Points on a hilly landscape, in no order, each with its height.
A ball rolls from a point to the lowest of its 2 nearest points, and stops where none of them is lower. Distance is the straight distance between rows; heights are no part of it.
rosen height 613: [195 123 146 154 139 125  80 177 112 163 147 163 168  99 105  88 156 146
 126 159  93 169 149 179 122  79 111 145  98  91 119 137]
binu height 385: [133 132 108 124 126 118 144 131 132 141 133 110 134 148  88 129 136 126
 147 100 137  71 128  91 163 133 120 103 115 122 131 150]
suro height 308: [146 152  83 110 179 126 109  93 129 158 170 132 101 141  75 139 134 168
 171 126 123 146 134 150 165 144 140 102  99 103 131 110]
kof height 309: [152 122 112 113 148 110 110 159  93 147 161  95 121 151  82 138 179 172
 140 138 124 121 134 111 160 116  83 113  91 110  94 144]
beva height 393: [ 74 110 115  91 133 183 132 137 100 135 139 148  89 133 166 149 141 143
 114 162 139 200 135 138 126 118 138 164  84 113 164 142]
duni height 680: [ 63 150  93 121 134 163 122 128  90 115 113 168  91 134 129 103  94 109
 128 170 112 153 109 156 115 152 160 142 113 127 155 127]
davut height 233: [157 175 111 154 135  85  90 121 140 127 108 141 152 131 107  74  44  97
 155 129 144  64 129 127 162 167 160  94 138 137 136  89]
masak height 242: [ 84  96 136  99  95 181 162 150 147 162  98 130 126 166 165 135 120 102
 126 121 160 137 125  93 149 125 113 138 119 131 202 159]
Fim height 489: [140 132 132  96 170 145 163  78 172 139 126 145 110 148 152 153  71 120
 157 119 177 129 142 146 200 170 172 115 120 102 211  86]
kadu height 279: [116 137  92 123 145 160  90 126 126 183 129 189 122 114 103  76 101 110
 153 156 113 197 137 165 135 108 156 141 118 122 171 129]
Meso height 436: [ 75 110 132 101 131 183 108 135 114 114 133 166  95 102 182 128 130 132
  90 169 130 218 141 156 102 112 160 167 114 140 140 116]
gozem height 204: [110  99 170 137  94 158 136 182  99 100 106 143 144 106 187 139 143 120
  76 168 108 165 130 153  73 103 114 182 106 124 116 152]
laf height 162: [ 98 109 104 112  85 175 172 102 191 199 123 133 133 159  75 114 122  98
 158  72 139 135 113  95 128 126 112 105 177 135 207 186]
taz height 125: [128 139  92 121 124  95  42 142  97 186 137 150 116 187 124  64  80 117
 171 155 164 146 102  87 165 123 109 117 160 159  99 115]
rura height 527: [201 113 181 135 141  75 135 112 192 120 119 122 175  86 175 145 128 121
 136  86 161  95 157 124 163 113 143 111 141 133 116  89]
dazem height 124: [ 54  79 152  90  91 159 168 157 110 107 114  90  95 164 191 179 156 124
  99 114 152 143 114  76 107 130  93 145 132 153 141 166]
vamul height 397: [181 147 110 159 131 104 103 161  87 120 140 143 158 130  71  84 119 124
 123 152  96  82 130 152 143 130 120 122  97  93  83 147]
Zus height 372: [161 140 141 146 121 105 130 122 171 131  85 137 165 111 130  94  72  91
 142 105 136  80 132 118 148 139 150 111 149 142 164 108]
rali height 151: [119  85 165  92 105 113 164 113 151 131 123  80 121 176 171 182 143 128
 119  77 177 110 124  60 144 132  96 106 153 143 136 152]
kape height 241: [134 165  89 131 156  95  91  76 138 133 158 125 114 121  89 125 112 152
 160 118 121 138 119 142 123 144 153 100 146 133 104 104]
zome height 33: [113 119 119  90 114 114 154 104 137 146 131  79 116 210 123 157 131 130
 140  93 177  78 108  43 182 151  90  91 143 141 131 151]
sir height 550: [ 93 138  97  84 140 146 148  58 147 152 157 126  73 172 112 156 112 140
 150 115 151 157 108 116 153 161 150 102 154 124 148 136]
kab height 413: [180 144 112 150 136  77 112 162 100 100 131  89 146 157 122 139 100 114
 122 144 159  22 155  93 186 179 121 112 109 116  83  96]
tugob height 112: [144  96 161 117 135 131 142 132 151 143 144 102 133 113 157 177 185 168
 120 102 138 174 147 121 115  95 121 129 119 122 120 129]
vop height 470: [136 148  89 126 142 128 146 111 150 139 126 123 131 158  88 118  97 117
 154 104 147  53 129  94 196 162 147  96 117 113 167 125]
gusit height 592: [106 194  82 153 144 149  99 112  67 101 152 166 102 137  53  85 136 133
 133 179  59 123 113 191 116 147 133 130 108 103  90 128]
lisu height 625: [ 96 101 156 121  90 143 159  97 183 124 104 126 126 117 166 154 119 101
 112  83 142 150 118 106  78 124 135 131 192 164 158 140]
Bibo height 147: [153 163  98 145 141  85  64 101 139 168 140 154 133 115  91  71  85 120
 174 121 127 136 108 137 120 119 151 106 162 145 108 110]
pusen height 473: [141 157 124 176 142 149 163 101 124  80 121 174 154  49  96 138 132 141
 105 123  58 130 111 195  56 123 159 136 126 112 143 126]
fizad height 14: [168 160 108 142 133  81  53 137 128 181 124 156 152 154 107  51  59 106
 179 141 154 100 114 115 163 132 130 103 146 143 117 102]
boku height 341: [ 93 105 133 110 110 178 147 167  98 139 122 141 120 133 159 147 148 130
 114 161 134 161 134 127 123 106 107 166  68 101 171 169]
kebob height 302: [151 131 144 122 126  85 110 161 112 113 112 100 138 158 154 124  92 118
 129 129 167  70 137  94 169 158 112 113 114 139 105 102]
Pemas height 50: [117 142  87 119 104 152 146 102 175 170 128 133 131 151  42  84 119 101
 171  80 113  77 110  91 143 123 120  97 159 133 173 178]
fem height 462: [158 141 123 108 166 137 127 107 164 161 111 164 132 144 149 111  73 110
 168 134 166 128 150 143 214 149 166 121  94 105 198  85]
mosom height 216: [110 153  90 143 117 163 156 105 146 145 131 125 123 143  26  88 142  99
 153  98  85  36 109  94 138 120 123 120 136 121 143 167]
Kefe height 192: [ 80  74 156  84  90 160 182 126 150 135 113  93 111 180 179 179 141 117
 115  90 172 136 118  67 131 132 103 123 148 143 173 167]
guto height 435: [196 154 112 164 159  91 100 151  79 103 168 117 152 115  71 124 158 166
 115 156  92  92 150 163 140 137 114 115  94  87  62 118]
vugad height 594: [ 90  94 143 127 104 170 194 118 156 108 111 123 121  92 152 179 148 131
 109  90 114 141 111 125  67 116 133 142 140 141 156 155]
sorog height 158: [ 84 128 111  91 110 121 127 141  96 130 119  87  98 206 139 137 122 121
 136 134 161  98 111  62 175 162  84 115 128 149 116 139]
Lofud height 213: [139 106 122 123 110 164 130 102 214 228 130 177 155 106 102  95 128  85
 161  94 149 204 140 141 142 101 128 133 189 127 193 130]
kolo height 640: [ 81  83 182 106 104 122 148  86 191 111 120 117 109 145 202 142 102  82
  95  97 169 148 118  91  96 132 131 129 217 180 151 127]
laro height 429: [161 139 123 120 138 125 117 115 171 178  97 158 153 144 128  86  74 100
 161 118 155 113 142 119 191 135 148 110 129 127 187 109]
bubuz height 77: [179 100 162 117 157 137 167 102 196 155 152 115 147  88 133 184 178 174
 137  83 131 173 158 146 132  93 144 121 122 105 150 122]
soke height 439: [114 120 147 114 162 136 111 127 121 100 141 132 106  96 182 159 159 173
  95 153 121 204 148 157 100 121 159 155 115 128 111  92]
vum height 507: [200 106 175 151 139  89 147 137 158 108 121 109 177  72 147 160 150 137
 113  89 139  85 163 125 136 104 141 123 110 119 110 111]
mubev height 630: [ 63 172  75 136 131 163 100 118  77 118 130 175  89 131  77  77 123 117
 131 180  68 155 102 175  91 138 146 140 127 123 114 146]
Mafip height 567: [154 154 132 153 153  92 100  66 177 118 130 133 137  69 130 119 107 141
 139 100 116 161 124 160  77 117 176 115 181 148 108  90]
durab height 222: [133 105 164 110 111  96 127 139 136 127 112  97 130 156 181 143 121 115
 127 101 171 106 128  80 145 130 104 117 142 150 120 124]
turep height 544: [110 131 103 143 120 141 143 138 138 114  95 110 131 168 120 105  74 105
 129 127 142  36 120  90 191 176 138 105 115 125 178 121]
Modu height 153: [110  94 138 108 124 145 138 161 108 138 151  93 115 130 137 173 203 180
 105 131 117 181 138 108 101  95  98 142 106 120 115 165]
pubi height 34: [136 122 165 148 129 137 139 159  93  80 116 140 143  92 167 150 142 143
  86 161 108 149 135 171  90 115 129 162  87 103 114 129]
Saso height 348: [125 125 112 117 139 132 165 151  59  78 148  75 112 156 138 188 177 151
 108 158 148  71 153 109 172 161  92 137  65 102 100 121]
bugo height 334: [149 153  92 119 178 128  91 100 134 173 142 178 116 121 106 104  97 134
 170 143 130 173 141 174 166 132 169 119 101 102 156  94]
sor height 513: [119 129 117 153 138 176 176  95 151 117 116 172 139  47 116 151 135 138
 111 114  73 177 115 176  48 115 156 152 138 127 168 133]
lilo height 556: [ 80 105 124 125 123 187 172 116 140 112 129 143 112  83 144 177 159 157
  94 121  94 185 118 146  51 111 146 155 133 130 152 148]
Zil height 547: [170 129 168 135 157  88 124  85 188 105 122 140 145  78 174 141 113 126
 137 104 143 139 141 157 127 130 165 120 156 140 122  76]
Meba height 596: [184 127 161 162 128  64  65 136 152 132 135 137 159  85 168  95 133 143
 141 139 134 154 131 145 109  98 139 131 168 150  59  87]
Vuv height 414: [127 121 144 120 152 102  87 145  97 113 135 113 106 122 180 146 147 161
 110 159 139 181 144 138 127 128 132 145 119 138  86  89]
nasip height 706: [ 98 137 128 136 132 156 145 135 120  91  91 160 120 109 157 112  80  95
 121 153 116 126 113 160 108 147 154 146 114 131 183 112]
vusi height 465: [ 98 149 123 154 109 147 160 139  57  48 134 105 113 143 110 142 179 142
  86 158  73  92 105 149  82 138 100 149 115 116  56 144]
tun height 389: [158 111 164 125 130  78  86 182  78 105 123  96 124 135 187 129 133 146
 105 171 148 145 139 130 123 122 101 147 121 141  49  94]
vogo height 670: [ 80 122 148 129 118 140 123 128 152  93  96 158 105 109 190 101  66  76
 111 140 130 153 124 142  98 139 156 149 169 177 158 100]
dip height 194: [139 100 136 118  92 160 167  94 216 218 127 141 158 130  89 124 130  94
 156  64 155 158 129 111 136 106 113 117 190 131 204 161]
sela height 652: [ 65 109 164 127 128 130 154  99 176  80 110 127  93 144 199 129  54  81
  99 116 146 133 111 118 104 152 139 130 190 184 179  99]
rog height 319: [112 136 109 125 118 130 169 115 124 110 143  75 121 159  82 154 167 133
 133  93 126  40 118  73 152 140 108 116 121 128 102 145]
pafu height 359: [159 116 157 117 131  72  99 178  80 107 122  87 126 159 188 137 109 128
 118 158 173 101 142 109 160 149  88 137 109 143  73  85]
pipet height 432: [138 150 120 159 144 122 112 113 129 122 134 152 134  75  81 112 137 149
 125 126  70 157 124 176  66 111 151 124 140 125 118 134]
butud height 460: [197 131 137 154 153 113 132 164  76 102 153 121 159 112 111 147 156 160
  98 156 123  99 164 153 160 118 117 133  56  68  99 132]
pumiv height 183: [103 124 103  96 112 116  89 137 108 180 131 126 105 194 128 106 111 120
 155 129 159 140 111  77 168 134 100 114 145 148 123 144]
kimub height 265: [121 129  98  93 153 122 138 146  80 125 159  74 102 172 116 184 183 176
 133 147 152 115 138 103 188 145  79 121  77 110  92 123]
gar height 619: [167 135 125 145 150 158  81 148 128 168 151 181 150  79  66  84 155 148
 133 147  65 191 144 193  96  90 122 148 120  94 159 150]
Gom height 205: [ 97 102 123  89 138 143 148 152  84 129 142  83  96 163 152 185 181 171
 118 142 149 160 135 100 153 123  89 135  80 116 117 151]
vitik height 346: [172 137  97 125 144 114 101 171  90 155 160 122 139 151  50  96 148 137
 145 149 112  71 136 114 189 124  88 119  86  89  95 153]
tebom height 301: [121  96 178 142  76 124 140 187 117 103  91 117 158 116 178 124 133 100
  95 136 124 122 128 125  78 112 106 158 129 147 102 151]
duf height 230: [148 153 136 156 149 126 121 149  60  65 141 140 134 106 143 143 143 165
  88 179  94 155 143 198  97 140 138 142  84  89  90 113]
ruto height 247: [ 58 103 142 113 109 145 167 147  93  71 121  89  91 132 170 178 165 140
  92 129 122 134 104 105  80 135 105 144 123 147 108 151]
guz height 236: [103 122 109 123 106 164 102 114 165 192 118 185 133 114 125  75 105  82
 139 126 137 203 130 139 121 105 152 145 173 151 170 126]
dak height 519: [121 124 120  97 140 149 161  84 163 154 123 140 103 153 129 149 100 124
 152 103 156 140 127 123 161 145 157 112 137 123 186 131]
teg height 179: [ 96 134 106  85 127 129 161  91 122 132 157  65  85 192  96 181 178 151
 143  96 147  89 109  69 168 143  85 107 133 138  91 141]
pil height 542: [101 185  99 158 131 138 118 110  54  62 148 125 102 144  86 119 163 144
 110 179  62 109 113 181  89 157 124 137 118 120  58 114]
rud height 376: [ 82 128 139 132 110 119 143 148  67  46 123  83 100 128 146 161 163 146
  88 159 102 117 109 136  71 148 107 143 126 141  62 134]
mima height 606: [192 128 155 166 130  90  67 167 124 150 130 161 167  89 136  71 138 134
 130 168 102 163 141 182 107  89 134 143 132 123  76 107]
mur height 431: [147 144 142 170  98  84 122 129 124  92 111 117 158  93 100 109 118 117
 114 111  96  88 106 137  67 120 136 114 153 150  81 141]
rolir height 402: [142 130 121 138 135 128 123 121 141 150 131 146 141  98  91 120 138 135
 143 112 105 148 132 146 104 102 137 121 126 124 141 144]
sitik height 422: [158 120 129 134 156 130 163 148  84  91 154 102 135 116 132 187 177 169
 106 140 140  94 159 135 159 134 119 133  51  76 118 129]
Faz height 494: [139 168 111 152 111  75  93 129 109 110 124 113 140 126  89  91  99 116
 140 133 109  85 104 124  97 140 128 108 154 152  68 130]
tebi height 583: [149 144 142 150 128  83  67  91 169 127 125 154 142  77 166  81  95 113
 140 124 130 166 122 150  92 112 169 124 199 171  86  88]
nidom height 282: [ 95  92 160 113  93 188 170 172 144 137  97 134 141 128 197 146 132 106
 108 140 149 140 134 114 129 111 103 171  92 121 204 148]
kog height 361: [141 115 157 152  93 117 111 155 139 147 102 143 164  95 138 103 135 106
 121 122 113 145 134 141  85  95 125 145 146 146 118 141]
Sonet height 375: [100 179  93 167 114 142 155  86 135 106 124 125 125 125  37  91 127  95
 145 105  75  30  99 119 110 137 149 121 149 134 117 140]
doguf height 479: [192 116 161 167 105  75 130 150 148 124 121 105 185  85 104 124 143 125
 118  88 117  78 135 114 101  95 124 114 144 136  91 142]

Where does a ball stop that starts at each point below?
butud => bubuz
dak => fizad
bugo => Pemas
guto => bubuz
duni => dazem
rosen => mur
nasip => pubi
pipet => pubi
Meso => dazem

Call two points neighbours if one is among the 2 nearest of the other. Go from one point of each pair to the other, from neighbour to neighbour, staying as low as possible. Name the highest point that can't be avoided.
fizad and zome => pumiv
fizad and mur => Faz
bubuz and dazem => nasip
dazem and rali => Kefe
fizad and Pemas => bugo
